Each row is a point on a landscape with many valleys, with its height.
A ball rolls from a point to whichever of its 2 nearest points has the largest drop for the distance, and stops where none of them is lower. Distance is the straight distance between rows; heights are no part of it.
<378>: [150 140 149 146 120 130 136 164 119 147 122 122 143 133 113 227 143 118
 140 117 138 112  90 113 120 153  87 117 173]  height 17.5
<1689>: [ 81  55 147 130 105 131 128  72 154 166 115 134 104 126 108 119 108 110
 131 159 153 126 181 165 136 130 119 114 135]  height 4.3
<495>: [178  88  82 127  80 123  88 182 154 123 153 123 167 168 105 127 115 147
 151 171 147 113 128  79 153 142  42 138 131]  height 54.5
<1755>: [205 174 127 175 128 110 205 155  69 116 142 134 143 113 151 139 102 140
 181 106 104 132 101 134  65 128 158 113 153]  height 18.2
<7>: [ 26  96 126 159 103 153  87  83 111 173 136 109  70 147  88 104 126 126
  99 158 149 155 122 114 126 103 105 120 113]  height 35.2
<939>: [160 184 152 102 150 116 202 139 103 112 136 148 143 141 149 126 125 122
 129 100 101 142 147 174 121 139 138 138 162]  height 28.9
<912>: [125 182  56 159 137 162 138 135  90  56 205 106 147  96 109  95 125 102
 117 121 118 129 134 146 128 106 141 114  57]  height 16.5
<761>: [ 80 123 141 133 144 153  93  94 134 117  92 110 112  92 115 100 144  98
  74 106 136 125 140 116 149 100 185 100  80]  height 42.3
<1999>: [142 149 135 139 149 139 130 164 103 134 101 117 138  99 129 241 157 122
 124  93 157 112  51 102 125 131 111  91 166]  height 20.5
<1769>: [208 141 102 132 132 112 186 139  99  95 147 146 140 119 160  61  93 179
 167 140  70 128 140 148  99 146 172 177 126]  height 16.7
<1322>: [ 89  98 135  80  86 119  87 200 152 177 124 114 121 186 142 131 171 129
 151  97  79 133 112  96 125 120 103 106 134]  height 12.8
<676>: [144 141 116 116 162 136 175 114 127  90 105 107 173 110 173 147 148 131
  80  87 162 116  80 183 176 155 147 152 105]  height 23.0
<369>: [ 85 136 142 101 119 130 139 100 128 117 137 115 102 116 150  89 129 162
  72 136 149 142 123 155 155  98 116 151 108]  height 47.3
<637>: [104 143  96 128 179 145  80  82 145 125  72 138 103  97  97 100 140  87
  85 105 169 146 154  86 138  87 198  91 100]  height 43.2
<1816>: [109  74 136 183 140 156 107 150 129 119 123  81 136 115  97 133 130 101
 118  82 111  69  90 104 126 114 119 112  65]  height 8.3
<1777>: [179 105 161 149 115 124 126 167 128 159 127 126 145 120 149 188 120 186
 161 168 103 109  49  90 114 141 117 123 170]  height 45.0
<1159>: [173  92 107 104  85 109 128 184 136 142 118 128 146 162 177 117 132 185
 149 127 113 108  98  95  96 151 103 141 107]  height 21.4
<77>: [161 191 130 133 105 129 170 130 101 121 140 128 128 117 158 133 138 141
 164 113  70 142 137 164  63 138 205 115 109]  height 33.7
<299>: [150 133  92 135  68 125 129 141 120 120 154 116 112 114 176 110 131 168
 183 122  75 122 126 136  28 142 162 124  89]  height 27.8
<1856>: [101 145  86 114 180 135 120  98 131 100 102 160 112 115  86 120 127  47
 120  86 156 129 176 134 140 134 141 106 138]  height 29.9
<1887>: [124 114 165 122 144 126 114 127 159 144 118 144 118 127 120 125 117  91
 147 110  98 109 157 136 134 130 138 110 153]  height 38.8
<1429>: [ 98  59 121 128 113 138 113 158 145 133 114  80 134 119 170  92 142 184
 121 113  83  97  65  93 108 109 149 147  50]  height 26.5
<756>: [135 143 101 133 119 151 164 122 148 129 128  84 153 127 215 120 162 158
 137  78 118 133  99 190 106 159 178 190  76]  height 32.7
<315>: [145 118 107 138 193 128 118 132 133 109 121 157 127 113  93 141 119  49
 158  94 137 105 163 117 146 143 121 104 161]  height 31.4
<353>: [166 104 134 139 131 152 117 162 151 128 108 108 149  95 125 206 127 144
 108 123 118  66  49  77 130 138 149 146 117]  height 20.8
<1059>: [120 108 126 141 113 165 124 177 118 141 109  69 151 125 109 199 157 166
  96 129 105  82  41  66 120 134 127 146 116]  height 23.6
<502>: [137 218 158 105 102 125 179 117  74 120 133 131 140 128 138 153 147 130
 140 139  88 159 151 195  88 147 207 107 104]  height 38.5
<1789>: [125 181 119 112 134 130  96  94 118 111 168 165 112  97 103 106 109 123
 136 208 138 152 196 103 131 118 135 122 118]  height 40.0
<588>: [107 152 170 106 133 121  77  82 147 127 104 136 146  98 106 122 136 120
 120 172 124 132 201  95 139 144 165 104  81]  height 37.4
<583>: [145 121 158 162  72 117 168 150  74 169 138 127 116 157 125 133 103 139
 201 119  72 124 104 147  75 132 140 100 162]  height 10.8
<1003>: [139  69 144 143 154 154 109 133 138 124  88 111 143  86 122 193 119 122
  97 134 157  80  50  88 160 132 139 124 120]  height 18.4
<962>: [123 152  84 117 137 142 169 110  90  90 163 107 145  88 183 122 139 144
 111 119 169 147  94 231 151 113 162 135  86]  height 35.9
<1944>: [119 130  82 145 180 139 143  91 122  90 111 139 122 121 105  94 112  93
  75 104 200 132 147 129 162 116 114 143 114]  height 41.9
<423>: [ 89 189  76 145 127 151 112  88  78  71 168 152 105 124  68  86 125 106
  75 186 189 160 169 134 128 102 152 144  68]  height 43.9
<2000>: [137 110  91 142  90 130 109 169 133 109 155 111 176 160  76 118 124 119
 132 121 130  94 130  96 133 136  42 142 105]  height 55.9
<596>: [ 89 110 129 117  86 115 147 110  99 144 183 142  96 131 135 128 109 149
 134 175 156 136 133 176 123 121  75 133 140]  height 7.7
<348>: [ 89 126 135 109 108 138 131 102 134 122 123 101 131  84 163 124 140 149
 112 127  94 122 126 196 136 146 203 123  57]  height 39.1
<1563>: [104  92 182  81  73 115  82 112 116 161 108 133 134 122 122 104 127 181
 146 210  94 141 165 139 124 145 160  96  85]  height 8.6
<34>: [180 155 151 127 103 114 143 198 119 163 108 122 129 168 158 143 151 152
 189  85  71 128 116 104  50 124 129 129 158]  height 26.4
<1115>: [ 62 172 163  96  95 126 113  77 112 139 123 150 101 134 105 144 141 106
  99 152 144 150 161 162 129 148 143 111 115]  height 28.4
<119>: [138 135 143 106 165 132 141 111 127 119  67 140 132 134 127 185 144 104
  71  87 190 111  87 133 165 162 122 144 160]  height 31.3
<24>: [ 97 176  85 153 135 139 130  96  91  99 163 150  81 135  97  79 114 115
  58 150 197 164 139 144 128  83 127 152  99]  height 44.9
<1931>: [112  64 121 169 167 130 108  80 165 169  94 130  96 109 129 124 109 112
 120 137 201 132 130  99 152  98 131 113 133]  height 34.2
<1213>: [136 177 136 110 153 118 122  88  71  84 160 173 136  91  95 117 112 133
 147 237 147 153 201 132 128 154 156 123  80]  height 43.0
<2027>: [104 143  96 139 168 133 112  80 130 134  89 144  92 122 113  86 120 109
  65 101 193 147 130 124 149  90 156 121 108]  height 42.5
<45>: [104 100 152  78 108 125 102 132 170 133 111 119 128  98 172  78 135 187
 109 148  88 117 126 120 142  90 157 131  90]  height 31.6
<1917>: [178 147 135 110 140 120 155 161 158 111 108 112 161 129 172 159 149 161
 119  90 106  95  90 122 122 159 137 178 112]  height 24.9
<702>: [172 176 120 121 171 118 201 145 101 102 121 137 157 117 161 169 139 110
 138  76 130 123 110 180 112 155 141 120 143]  height 33.5
<268>: [ 89  84 168 102  82 130  98  91 144 165 110 132 121 128 102 115 122 132
 143 184 112 125 185 152 128 141 146  94 110]  height 5.9
<1728>: [215 116 168 168 159 115 129 162 117 137 116 130 142 149  88 148 102  85
 188 117  95 105 117 108 153 148 136 131 198]  height 34.9
<1941>: [156  69 165 103 111 113 101 164 157 165 115 134 132 178 152 108 125 152
 164 152 102 129 117 116 147 129 102 118 167]  height 42.2
<674>: [ 82  95 159 150 151 147 104 136 117 151 119  87 113 120 135 160 148 150
  94 127 139 115  43  66 151 115  98 129 138]  height 13.3
<234>: [139 104 121 156 112 136 100 157 144 121 127  97 160 148  73 166 129 104
 130 105 134  75 116  93 141 148  71 149 121]  height 56.8
<1425>: [195 107 124 111 150 115 180 134 116 109 124 155 156 130 132  47  83 168
 156 156  72 119 179 146 142 138 157 173 135]  height 8.5
<806>: [146 150 107 136 144 145 190 133 125 117 117  93 168 115 194 175 155 144
 120  77 144 125  69 187 122 161 158 154  93]  height 27.6
<1826>: [173 173 128 148 150 109 159 155 100 111 156 149 137  77 177 143 121 141
 155 107 104 133  91 135  85 103 156  77 149]  height 25.7
<1786>: [118 133 112 148 156 118  92 107 187 135 123 148 101 170  73 130 126  58
 161 125 127 169 208 114 145 134 108 148 187]  height 42.8
<1790>: [118  91 100 134 146 130 119  62 128 118 138 134 118  48 109  96 108 147
 106 182 183 137 207 127 136  89 169 108  91]  height 36.5
<1074>: [106 141 121 112 138 121 147 105  69 127 132 162  86 101 164 151 125 128
 133 134 167 150  82 175 103 107 133  67 159]  height 14.3
<1599>: [135 118  98 135  76 165 148 185 104 125 112  63 165 161 105 174 161 177
  95 116 116 103  62  91 101 146 101 162  94]  height 25.9
<807>: [ 96  88 102 117  60 125  97 106 143 138 160 134 137 136  71  93 111 116
 151 185 136 126 210 142 125 123  91 111 113]  height 9.1
<55>: [194 138  99 137  95 125 156 133 112  99 149 130 123 117 186  71 120 178
 172 133  75 138 136 156  48 150 178 161 108]  height 23.5
<115>: [ 87 175  83 120 130 136 130  95  94  90 151 145 106 113 104 125 131  76
 103 109 172 139 133 154 127 117 140  96 114]  height 26.2
<298>: [ 77  80 137 146 163 141 125 101 111 144  90 112  97 114 139 136 128 127
  82 117 178 119  62 113 155 125 120 118 124]  height 15.3
<946>: [163 160 152 151 129 109 108 161 125 144 151 137 118 169  85 151 133  73
 193 104  72 136 162 131 125 139 111 113 202]  height 39.4
<1553>: [135 169  99 123 148 128 145 145 132  90 165 140 135 103 121 130 120  99
 147 100  96 108 159 134 123 137 130 118 116]  height 16.1
<1164>: [198 144 131 153 191 120 121 123 145 115 144 167 120 112 143 113  92 128
 147 164 144 142 138  83 159 120 112 133 200]  height 16.0
<955>: [ 81 110 104 135 130 139 127  77 143 117 123 128 130 117  72  91 119  83
  97 131 159 131 215 131 143 114 138 133 109]  height 39.8
<2049>: [130 118 186 120  96 105  97  90  93 136 127 134 145  96 108 116 105 158
 159 217 113 135 177 148 115 157 166  94  73]  height 12.4
<1210>: [ 26 146 142  93  63 137 139 126 108 142 136 102 128 168  99 140 169 112
  98  95 105 140 128 162 112 127 107 127 111]  height 37.0
<602>: [ 72  71 131 111  84 123 150 113 127 145 133 118 126 142 118 122 118 128
 125 128 128 103 136 174 133 152  87 133 104]  height 2.4
<525>: [153 107  99 127 186 136 155  95 125  74 100 117 161  82 154 116 121 134
  75 121 191 112 100 159 182 134 140 146 102]  height 19.5
<1307>: [148  84  97 183 149 131 100 112 129 122 152 131 116  69 135 126  85 136
 138 169 197 118  98  87 144  96  88 100 130]  height 57.9
<1069>: [ 80 132 133 133 118 137  94  57 141 135 108 126 133 102  77 112 134 107
  94 165 165 142 207 104 138 120 158 119  77]  height 39.0
<1414>: [116 144 156 140 130 122  79  95 183 170 127 141  60 169 134 127 130 120
 143 158 124 187 138 114 142 113 131 113 185]  height 43.1
<1216>: [160 128 165 153 126 115 156 129  89 145 139 142 121 155 123 156 106 114
 162 127 128 132 108 153 130 144  99 103 202]  height 17.7
<571>: [150 167 107 139  73 142 167 129 101 123 133 103 114 132 178 125 156 146
 184 108  84 147 141 170  13 152 174 133 107]  height 30.1
<724>: [176 125  97 152 184 146 137 143 138  66 118  98 172  86 142 139 133 121
  98  93 146  92  76 112 165 132 156 137  83]  height 14.5
<1356>: [112 156 114 112 141 127 123 123 143 117 149 172 126 162  73 125 117  70
 152 129 111 148 205 140 137 150 107 153 177]  height 44.4
<202>: [190 117  93 140 185 127 144 143 128  79 112 127 171  73 160 165 124 117
 140  98 137  81  61 127 127 150 165 106 104]  height 20.1
<1005>: [101 185  93 132 140 132  95  74 104 104 154 163 110 102  75 105 113 113
 112 207 188 164 198  99 127 116 149 134  76]  height 42.4
<165>: [110  76 134 121 135 121 174 107 121 116 123 105 134  96 174 129 114 179
 101 139 150 111  87 194 155 149 123 157  91]  height 31.5
<1705>: [153 172  82 103 214 117 143 104 113 107 102 196 109 143 117 137 119  86
 117 103 183 155 137 122 154 145 110 144 186]  height 61.3
<1906>: [129 112 115 181 113 140  69 150 151 115 113  99 149 173  38 169 141  75
 113 108 157 123 130  82 160 141  59 175 157]  height 57.6
<590>: [ 72 180 148 103 121 122 131 128 135 120 129 120 121 146 113 137 163  91
  89  65 118 133 146 142 136 122 116 139 143]  height 40.7
<692>: [ 82 168 133 111  90 134 127 153 114 135 160 109 122 172 129 120 163 152
 100 124 158 164 113 106 124  75  46 149 150]  height 36.3
<1306>: [ 96 162 131 142 114 125 101 119 147 158 152 124  84 170 130 138 136 132
 114 133 169 177 105  97 138  96  62 145 171]  height 38.7
<1800>: [ 89 104 142 110 106 122 144 164 127 162 123  99 136 155 144 167 158 148
 142  96 100 103  84 115 112 145  88 138 125]  height 12.3
<1421>: [ 94 162 102 150 136 132 161  99  74 110 141 137  98 157 118 109 128 131
  46 120 224 165  92 155 133  97  96 160 117]  height 45.6
<488>: [123 172 173 105 159 115 141 144 125 136 109 138 115 112 161 164 160 106
 118  65 113 130 108 142 124 112 149  96 165]  height 27.7
<328>: [129  76 140 121 124 120 112  84 149 141 137 143 117  71 126  88  97 168
 126 196 151 135 193 139 136  97 149 120 127]  height 35.6
<39>: [ 76  98 120 163 112 151 122 120 109 119 146  97 119 113  97 128 120  97
 115  95 126  96 111 143 129 126 113  95  84]  height 10.5
<1853>: [170 173  97  77  92 109 115 206 131 133 150 159 145 191 124 101 146 120
 169 115  63 150 184 106 106 136 123 121 157]  height 49.3
<1195>: [ 98 119 151 121  95 120 152 129  91 155 155 137 102 105 157 140 116 169
 155 154  90 132 102 168  94 121 139  96 139]  height 23.8
<1366>: [183 124 122 167 121 114 169 141 107 121 144 132 131 109 158 138 106 146
 178 110  96  98  96 144  68 161 149 120 122]  height 12.2
<1465>: [122  91 147 160 140 142  76 125 168 152 117  99 109 140 123 161 129 134
 123 150 162 128  77  61 161 116  87 138 156]  height 10.6
<2001>: [137  91 148 123 125 119 166 115 125 123 119 129 144 123 145 153 111 156
 110 140 152  97 102 165 148 168  99 154 132]  height 29.8
<1428>: [172 100 104 106 179 135 172 136 149  95 137 163 163 115 125  80  92 149
 151 155 102 113 202 119 154 136 107 171 136]  height 1.2
<1217>: [126  85 136 131  98 112  87 115 180 144 125 125 102 213 112 130 133 111
 162 162 143 176 144 132 147 140  55 133 186]  height 40.9
<1735>: [137 135 154 117 115 113 210 127  98 130 122 132 152 150 152 169 127 148
 117 119 139 120 112 199 124 168  98 148 151]  height 27.5
<738>: [109 145 127 127 116 121 141  97 100 141 162 167  75 131 137 139 108 110
 129 155 180 158 130 158 119 116 107 105 169]  height 11.2
<1333>: [ 99 102 103 123 116 140 161  98 115 100 153  97 135  93 159 106 117 153
 103 131 147 127 119 231 158 136 148 155  66]  height 33.3
<100>: [127 119 139 159 176 156 122 134 140  89 110  98 145 122 108 100 140 107
  70  81 137 102 118 111 162 110 126 144  94]  height 5.8
<1014>: [137  50 129 115 105 126 100 153 182 155 119 128 152 155 104 107 128  93
 185 128  91  90 188 121 117 130 122 114 118]  height 8.7
<582>: [ 99 129 115 154 107 106  87 118 188 155 133 114  82 221 104 137 137 116
 130 143 162 198 114 104 148 113  56 161 165]  height 40.1
<1835>: [134 171  60 153 124 140 140 148 116  81 198 118 139  96 111 115 111 109
 157 113  95 100 150 126 101 125 125 120  73]  height 8.2
<517>: [144 158 158 140 132 116  99 124 149 149 149 140  86 168 121 136 130  96
 165 135 110 170 147 125 138 121 105 110 211]  height 41.6
<921>: [127  71 122 110  93 113  72 191 171 160 119 122 136 181 112 131 148  95
 175  99  90 103 130 104 123 134  93 117 122]  height 10.7
<1431>: [ 83 160 151  95 123 139 115  90 138 108 115 120 126  93 132 118 147 121
  85 126 113 131 151 155 152 130 181 112  81]  height 41.0
<1023>: [164 126  70  90  80 100 111 216 144 134 145 160 146 183 137  87 127 127
 156 120  97 139 175 102 114 146 102 120 117]  height 51.4
<504>: [127 133 152 109 143 118 188 122 111 116  94 130 150 142 139 191 143 109
  95  84 159 111 102 184 148 181 113 139 148]  height 29.7
<1084>: [120 135 173 147 120 113 154 146  89 169 151 137 111  98 171 147 122 174
 164 155  96 160  76 129  95  89 128  81 177]  height 20.9
<1045>: [120 120 168 128 122 122 144 151 121 164 131 126 124 149 146 175 135 136
 152 121 118 120  91 132 120 143  86 115 173]  height 14.8
<776>: [  7 116 141 118  86 148 106 107  95 169 136  93  92 168  95 118 157 122
  92 129 117 149 110 124 122 116 103 122 122]  height 35.8
<305>: [204 142 134 145 112 134 171 166 131 126  92 111 152 120 176 186 148 188
 148 115 111 110  72 102  48 162 153 166 137]  height 47.8
<184>: [171 134 138 118 165 137 113 135 150 118 140 159 135 103 120  80  98 134
 168 168  67 129 190  86 145 103 153 116 167]  height 15.2
<1862>: [ 71  88 126 133  88 131 132 111 111 138 149 108 114 147 112 108 113 145
 108 148 164 120 120 146 142 122  55 150 115]  height 4.6
<183>: [104 186 124  96 109 128 145 137 121 101 166 122 137 162 129  90 150 146
  73 121 150 152 140 126 143  84  68 180 136]  height 33.4
<1105>: [121 103 144 167 108 118 174 155  82 171 137 119 118 116 159 169 119 158
 190 126  80 118  68 136  47 146 135  93 140]  height 8.1
<391>: [172 120 101 149 204 124 111 107 165 122 115 158 121 108 128 123 100 108
 132 145 187 131 146  78 159 124 107 137 168]  height 11.3
<1820>: [123 183  99 112 117 129 136 105  86  81 174 132 142  80 134 139 133 123
 138 177 119 140 149 187 121 149 193  97  60]  height 44.3
<778>: [113 183  76 123 114 155 133 106  80  80 182 107 149  78 148 118 145 126
 114 154 149 159 128 211 148 117 192 126  53]  height 40.2
<464>: [165  75 170 123 114 125 110 143 157 155 110 125 141 145 147 163 121 171
 142 176 124 116  83 100 155 147  94 139 179]  height 43.4
<1711>: [112 119 127 168 166 144  91 131 152 109 119 109 128 124  76  96 138  69
  95  79 137 109 161  83 146  97 119 134 116]  height 2.3
<177>: [ 95  95 152 121 152 122 168 127 117 144 110 101 136  94 193 160 141 185
 114 122 113 117  38 133 127 136 143 136 115]  height 29.0
<800>: [ 74 104 159  89 129 114 155 135 119 158 125 107 123 109 196 121 144 205
 104 140  99 136  72 147 128 115 127 143 127]  height 30.9
<847>: [165 106 128 106  85 107 130 215 124 174 100 130 131 190 171 142 157 166
 170 106 100 138 100  89  76 149 111 121 146]  height 24.0
<736>: [137  45 124 167 107 131 114 125 139 143 153 117 134 106 128 144  90 161
 160 186 151  98 108 111 140 135  64 118 126]  height 56.4
<2031>: [ 99 145 154  58  83 116 121 165 147 164 102 122 124 163 166 126 172 159
 128  92  59 129 123 133  99 126 155 120 114]  height 33.1
<1804>: [104 132 123  49  61 116 118 175 130 152 124 140 124 160 169  94 158 175
 118 132  88 150 136 130 117 123 137 111 104]  height 35.3
<1076>: [140 138 103 198 115 152  78 127 145 130 107 110 117 180  41 181 130  99
  80 128 188 152  99  80 159 140  83 174 173]  height 58.1
<1703>: [146 147 177 136 108 112 202 126  60 151 141 143 124 157 137 152 111 140
 145 148 156 153 106 176 121 122  99 118 205]  height 21.0
<1748>: [168 165 170 140 116 107 136 156 116 144 137 147 127 102 166 108 122 163
 164 118  47 135 103 108  81 101 196 101 154]  height 34.1
<1666>: [125 104 134 130 102 120 165 157 115 165 118 110 125 150 162 163 143 161
 174 103  89 104  89 133  61 160 121 127 119]  height 10.1
<1490>: [ 93 136 103 129 108 162 146 118 125 133 142  76 141 107 191 109 154 162
 118  97 108 140  95 204 133 134 191 161  53]  height 36.6
<792>: [104 188 101 163 164 120 123 115 122 143 113 155 101 185  95 111 123 104
  52  84 199 178 107 120 142  97 115 167 132]  height 59.5
<994>: [ 48 103 129  63  71 126 114 155 118 158 123 107 121 165 141  97 162 163
 100 131  99 145 118 126 140 110 108 123 105]  height 37.2
<861>: [109 112  91 135 147 137 156 106 132  86 143 114 151 112  96  86 111 106
  93 124 148 110 177 149 158 129 107 156  98]  height 40.8
<219>: [169  94 141 158 166 129  76 120 198 132 127 119 122 130 123 141 119 114
 148 151 164 130 133  69 162 109  93 137 169]  height 7.2
<707>: [154 128 108 127 101 158 158 160 139 127  99  75 162 132 158 184 166 182
 105 103 119  97  58 110 103 159 143 183  91]  height 28.8
<1458>: [194 100 160 139  99 128 151 171 115 161  92 120 149 146 149 182 128 185
 164 141  89 106  55  87  71 155 151 151 166]  height 46.2
<1050>: [ 84 114 166  79 109 129  85 121 173 163 106 126 102 159 145  93 147 147
 100 130 121 144 136 107 157 102 111 141 146]  height 45.1
<539>: [164 121 137 130 166 129 135 154 166  97 110 102 164 110 141 148 137 122
 111  78 113  73  95 108 144 140 148 166  90]  height 19.9
<793>: [ 77 139 158 104 125 133 116 116 145 144 112 110 105 160 144  92 151 156
  61 108 151 152 106 110 159  94  94 169 139]  height 46.1
<1343>: [136  76 107 139  86 129  92 134 146 139 160 113 127 152 126 113 109 161
 143 190 169 132 117 100 151 112  30 136 135]  height 55.7
<1723>: [152  75 137 148 205 122 104  90 191 160  73 141 112 128 136 138 126  94
 118 117 197 134 138  84 160 100 150 131 150]  height 33.6
<1713>: [153 174 151 116  83 119 135 175 118 159 128 131 124 141 161 121 144 171
 174 112  51 147 123 113  49 102 163  99 141]  height 29.6
<110>: [ 51 164 142 112  78 132 102 154 128 126 128 101 133 171  79 139 174  88
 107  59  91 131 149 141 116 121 106 132 119]  height 38.6
<2032>: [130 173 114 131 158 140 127 125 129  91 152 122 128 127 125  82 127 132
  68 110 148 135 132  98 159  93  94 166 124]  height 30.0
<1885>: [115 179  48 128 139 144 157 122  74  60 184 128 134 102 111 131 135  76
 138 107 150 125 125 172 118 113 133  89  92]  height 22.5
<1412>: [170 120 111 178 186 176 134 137 122  61 114  85 184 116 113 108 137 119
  61  98 146 100 103 134 168 133 137 155  77]  height 9.5
<2002>: [176 111 144 144  68 109 138 152  99 159 116 129 119 171 113  82  97 134
 199 117  62 112 130 120  91 139 171 124 146]  height 14.1
<1837>: [123  94 114  96  77 118 112 141 156 143 140 146 150 162  98  91 111 111
 159 148  96 113 197 146 123 141 105 117 124]  height 6.0
<771>: [127 192  92 116 174 108 144 100 117 124 116 167 101 146 130 127 129 103
  73  96 212 165 113 126 147 112 110 156 154]  height 60.3
<1613>: [109 183 131 107 129 117 113  84  82  71 168 131 151  89 107 124 137 125
 132 202 152 147 179 151 134 156 152 126  37]  height 46.0
<1886>: [122  93 134 116 130 130 122 143 167 116 127 103 140  94 171  94 132 163
 121 109  88  96 106 123 131 106 155 140  70]  height 29.1
<1134>: [109  71 113 149 120 126 131  87 163 139 142 136 130 142  87 108 101  96
 143 154 167 124 197 137 143 134  76 142 151]  height 6.1
<1070>: [164 134 112 116 186 129 159 107 139  87 113 143 149 104 131 133 112 126
  85 131 177 109 133 123 175 152 105 168 141]  height 22.4
<1620>: [139  78 140 102 121 120 117 120 167 134 127 129 141 100 147  79 110 160
 132 162 109 107 177 130 134 107 139 126 111]  height 33.9
<1829>: [165 110 152 119 144 118 113 145 165 134 124 137 147 151 129 125 120 125
 144 132 116 105 148 114 151 139  93 143 162]  height 40.5
<265>: [122  86  85 137 115 136 117  93 162 126 159 144 143 132  75  87 107 112
 159 183 146 141 241 112 135 105  90 140 137]  height 8.4
<1715>: [ 82 176  63 112 151 142 122  76 101  76 118 158 124 120  68 116 132  54
 104 120 164 153 176 141 137 137 160 111  98]  height 28.1
<1064>: [ 99 149 135 137 146 126  96 112 141 140 133 136  82 114 139 131 126 106
 110 104 154 140 111 102 138 102 118 105 150]  height 35.5
<1631>: [190 137 159 149 159 113 118 129 124 124 148 161 124  91 148  86  86 139
 156 160  97 135 129 102 143  98 148 108 188]  height 21.7
<862>: [130 176 146  98 115 123 177 108  77 114 137 156 133 130 109 134 122 105
 138 138  93 135 167 202 112 163 184 108 131]  height 42.0
<1778>: [124 100 147 136 176 121 115  96 163 156  62 139 107 143 125 157 127  99
  83 108 204 130 103 113 172 136 125 152 156]  height 32.5
<1442>: [162 123 112  84 149 132 104 162 170 122 131 156 152 136 115  69 121 133
 161 150  66 119 211  86 140 116 132 137 140]  height 9.3
<567>: [192  94 139 165 188 127 115 138 140 121 110 149 138 121  95 162 102  66
 177 127 134  99 145 105 149 156 125 107 177]  height 32.9
<1788>: [165 139 123 121 145 133 133 138 148  94 131 117 161 115 132 120 126 160
  82 132 149 100 115  91 168 128  84 172 124]  height 26.1
<1614>: [138 175 154  77  98 110  93 172 143 155 137 147 129 185 115 125 161 112
 157 107  66 159 169 122 122 119 121 111 187]  height 46.4
<646>: [111 178 137 116 151 124  79 105 160 147 119 157  89 127 110 125 130  85
 114 121 133 156 171 100 143 117 149 117 161]  height 33.2
<352>: [100  97 174 114 142 132  86  97 185 174  98 136  83 130 148 114 126 126
 121 141 131 143 148 111 150 103 142 123 159]  height 44.1
<107>: [194 145 166 155 121 104 136 184 110 156 129 123 133 172 108 146 128 105
 205  92  65 120 123 115 116 140 124 126 188]  height 37.3
<1585>: [163 201 104 126 156 123 152 156 118  93 174 147 135  85 159 126 120 130
 155 111  77 123 135 121  99 116 158 102 127]  height 24.1
<1708>: [189 115  67 108  94 103 103 219 152 124 146 139 166 179 127 114 132 136
 163 124 120 115 143  70 128 149  66 139 124]  height 52.9
<410>: [106 203 163  71 110 118 132 150 140 143 128 137 126 156 127 138 166 114
 119  86  91 145 162 141 117 115 120 134 162]  height 43.3
<1948>: [131 143 167 104 165 131 109 128 150 128  99 148 133 116  92 129 130  72
 146 109  66 109 199 126 137 144 196 103 138]  height 37.1
<1404>: [203  94 113 129  87 100 136 175 118 141 133 141 135 170 150  86 104 163
 181 138  89 114 126 109  87 147 122 131 141]  height 17.8
<660>: [130 152 149 112 126 118 162 112  97 122 136 164 128 157  83 113 103  82
 143 126  99 133 183 178 137 160 137 125 178]  height 44.2
<1545>: [ 58 183 144 112 112 132  80  86 136 138 113 137 102 139  83 133 147  79
  89 117 141 156 161 117 135 127 151 117 113]  height 30.5
<1091>: [159 106 105 163 137 120 143 127 138 104 140 132 133  71 176 114 107 135
 164 111  91  98 100 156  84 144 196 113  79]  height 17.0
<656>: [106  71 142 148 169 143 112 115 139 123 103 115 117  81 147 141 120 112
 114 110 154  96  78 102 148 106 135  98 111]  height 16.6
<1377>: [ 87 144 172  92  85 125 137 100  96 152 140 143 105 130 133 138 128 139
 124 165 108 139 147 179 118 139 143 104 133]  height 26.3
<509>: [149 155 143 118 178 115 126 141 105 122  93 136 128 101 159 192 160 107
 126  68 157 124  61 117 125 117 130  81 174]  height 23.9
<284>: [154 116 157 142 106 108 125 102  79 118 132 144 138  62 112 104  88 159
 162 199  94 130 154 166 105 151 211  93  82]  height 16.8
<120>: [139  56 114 105 105 123 126 168 145 138 109 101 146 133 180 118 141 200
 121 139 110  97  60  89 116 140 123 163  81]  height 24.3
<911>: [135 131 101 127 171 136 113  68 125 120 129 168 117  72  99 107 104 117
 137 190 153 150 218 101 134 116 169  99 127]  height 37.6
<1583>: [109 142 145 131 152 122 153 136  83 150 129 140 109  85 177 177 137 136
 152 113 132 145  58 133  93 100 129  55 164]  height 17.3
<1569>: [114 164 152 104 171 135  90  90 147 128  92 158 126 104  95 126 135  81
 126 143 119 144 208 100 145 142 181 106 129]  height 35.4
<1507>: [140 152 158 112 140 106 195 107  84 125 137 165 119 138 148 133 113 122
 113 131 154 141 132 196 134 138 114 132 181]  height 24.5
<9>: [118 105 115 148 120 113  86 125 185 130 130 123 128 186  73 135 129  71
 155 123 140 144 172 116 150 143  57 154 174]  height 41.8
<1263>: [ 93 152 181  84 126 127 155 140 138 151 101 123 122 134 167 147 161 135
 118  75  74 125 120 167 112 138 171 119 130]  height 30.7
<303>: [125 160 108 201 153 128  95 123 149 151 108 136 113 201  68 135 117 111
  69 105 200 174  97  93 152 116  86 173 147]  height 58.7
<1082>: [117  79 137 171 142 160  81 151 155 114 127  85 147 119  85  91 136 100
 108  92 101  82 150  79 126  80 126 120  76]  height 5.6
<830>: [173  66 124 175 139 137  94 112 161 127 133 122 135  82 129 156  88 155
 133 196 187 109 100  80 159 121  98 126 153]  height 57.2
<195>: [171 118 108 153 136 118 146 115 111  96 143 151 139  57 146  94  85 145
 164 154  82 117 139 166  94 141 210  96  93]  height 21.3
<600>: [ 70  79 112 180 127 130  98  79 156 187 122 120  63 141 113 123 107 121
 126 157 185 162 116 110 141  96 112 115 125]  height 34.7
<449>: [110 118 141 124 159 145 161 130 117 116  92  91 148 106 172 175 155 154
  77  93 149 119  37 140 159 138 146 139 107]  height 26.6

Call two points neighbours if one is among the 2 nearest of the other. Go from one point of each pair to the other, from neighbour to neighbour, staying as low as possible. Name the highest point that can't be avoided.
<1711>, <219>: <707>
<1366>, <1689>: <195>
<1837>, <1835>: <1826>
<1837>, <1689>: <807>
<1428>, <219>: <1631>
<602>, <1711>: <39>

For each start below, name the point where the ball stops.
<1356>: <525>
<1545>: <602>
<517>: <1835>
<660>: <1428>
